Points, in no order, along strands that fork and pass close to each other.
(in the rows, 128 means zero)
Points whose rows are less than 74 apart are linked; no others are. Some points are linked to none.
z148: [146  75 147  96  67 127 119  78  93 130 194 133 140 140 163 102 124 125]
z41: [115 140 135 113 103 110 109 126  66 153 124  50 108  97 110 141 165 165]
z822: [123  89 150 100  48 140 100  98  94 142 204 140 146 129 160 101 142 122]
z420: [118 134 134 131 126 130 128 162 190 122  70 213 143 152 149 160 120 125]
z839: [ 97 151 116 123 115  98 120 133  85 144 131  48  95  94  89 141 167 155]
z788: [142  58 142  88  75 113 123  60 113 141 177 119 133 120 155 124 108 131]
z969: [120 134 134 139  96 129 133 142  52 159 170  66 106 149  96 121 191 113]
z871: [124 121 108 166 171 150 121 161 146 109 107 144 138 116 121 143 122 128]
z54: [139 139 167 143 135 121 146 150 183  87  89 186 152 104 130 151  99  99]
z948: [133 150 191 148 135 122 142 167 106 136 121 100 153 117 108 145 153  71]
z397: [132 177 110 106 129 123 114 113 184 150 100 171 125 112 117 142 115  67]
z64: [115 136 139 154 120 121 144 147  67 165 163  63  94 153  96 129 184  93]
z84: [137  88 134  89  94 101 106  57 121 141 119  91 114  96 154 123 103 151]
z254: [123 139 158 168 156 128 137 172 109 135 115 106 150 113 109 154 151  86]
z146: [125 130 116 121 138 141 131 157 191 149  80 214 131 175 155 151 114 137]
z605: [118 125  84 135 155 164 131 135 181 121 111 182 112 152 129 129 113 174]
z510: [148 154 205 123 101 128 141 155  97 133 130 103 159 133 122 126 161  60]
z195: [136 126 151 111  88 129 109 121  54 138 139  68 117 110 125 125 165 162]
z469: [135 102 146 165 185 108 131 176  68  78 151 105 147 140 130 125 112 201]
z524: [116 115 103 161 179 139 174 127 162  75 117 151 137 150 149 102  65 170]
z251: [160 152 197 116  86 126 125 134 115 146 132 105 157 128 125 126 138  41]
z852: [131 123 141 121  71 138 116 133  59 144 166  72 121 135 116 117 178 136]
z55: [121 134 108  89 122 109  91  71 146 144  83  94 104  87 135 121 117 164]
z320: [119 104 101 170 171 136 153 148 155  76 108 145 138 141 145 109  80 187]
z4: [134 138 128 119 148 131 154  98 193 126  86 208 125 139 131 137 100  91]
z485: [147 137 156 131 145 121 150 107 180 106  91 183 142 112 130 137  92  78]
z315: [158 103 146 107  90 132 113  92 122 163 164 114 141 135 152 131 118  38]
z876: [146 121 150 157 175 133 136 174  62 111 158 108 150 138 124 119 137 136]
z502: [132 120 151 171 179 130 134 180  93 123 134 109 152 120 125 145 140 111]
z977: [111 185  55  97 125 120 104 150 163 148 131 127 111  98  98 122 147 163]
z187: [125 115 122  96 111 106  89  72 122 151  89  82 109  89 149 121 118 160]
z70: [127  98 110 178 181 126 141 172 129  73 119 125 147 134 137 121  91 186]
z898: [134 132 114 113 126 138 106 117 119 118 123  86 106  88 105 131 126 156]
z540: [ 98 140 168 174 147 120 156 160  68 162 156  85  93 157 109 134 190  88]
z630: [127  97 119 180 183 115 136 177 104  70 129 111 145 134 133 125 103 201]
z361: [118 139  87 107 141 151 124 114 179 122 118 168 103 131 115 128 115 186]
z787: [154 151 172 118  99 121 126 117 144 143 115 111 146 106 125 141 118  36]
z962: [126 173  58  98 128 134 103 129 173 146 133 139 109 108 104 126 130 128]
z745: [125 127  90 129 147 156 129 148 185 146 105 201 122 180 143 142 112 160]
z563: [128 172  78 107 134 136 108 117 183 155 115 169 117 124 119 133 119  91]
z413: [102 143 187 172 157 120 157 170  58 137 156 101 119 154 129 130 188  86]
z210: [132 113 148 158 174 121 138 171  61  96 164  98 134 124 119 129 143 177]
z757: [148  76 131  91  95 113 126  56 122 128 140 100 117 107 146 121 102 140]
z841: [126 120  94 155 162 156 123 156 164 112 104 164 131 129 124 134 114 149]
z248: [163 113 142 111 115 109 113  92  79 100 190 150 152 190 168  68 103 113]
z444: [125 133 151 139 121 122 136 176 183  88  75 194 149 126 139 163 117 121]
z954: [110 115  96 152 174 145 188 110 175  89 110 182 141 165 153 109  79 153]
z213: [145 160 128 113 113 118 112 105 166 145 107 134 136 103 122 144 108  44]
z140: [ 92 154  98 138 126 101 132 147 100 144 142  54  85  98  82 142 170 146]
z78: [131 113 135 107  50 143 100 127  74 150 180  88 133 136 130 109 162 113]
z996: [122 107 136 108  38 148  95 124  85 155 195 113 146 145 145 103 162 104]
z998: [120 145  90  99 135 136 114  94 178 126 110 149  99 116 111 124 115 186]
z891: [114 159  90  90 127 114  90  92 162 138  94 113 105  93 116 119 129 185]
z317: [118 119  91 128 169 150 190  83 187 116 111 194 128 164 136 117  99 139]
z685: [129 127 104 121 159 141 174  89 190 133  97 211 123 157 132 127 103 113]

A fork is a point with three links, a tip a point with one. Leave the first point through the second and follow the links. Name the first fork or tip that comes.
z822 / z996 -> z852
z213 / z397 -> z977
z187 / z55 -> z605
z969 / z64 -> z413
z195 / z41 -> z140

Follow the links from the first point to the second, and from the first to the third. Name the last point that the two ways share.
z148 / z41 / z64 -> z852
z996 / z540 / z140 -> z852
z871 / z891 / z420 -> z605
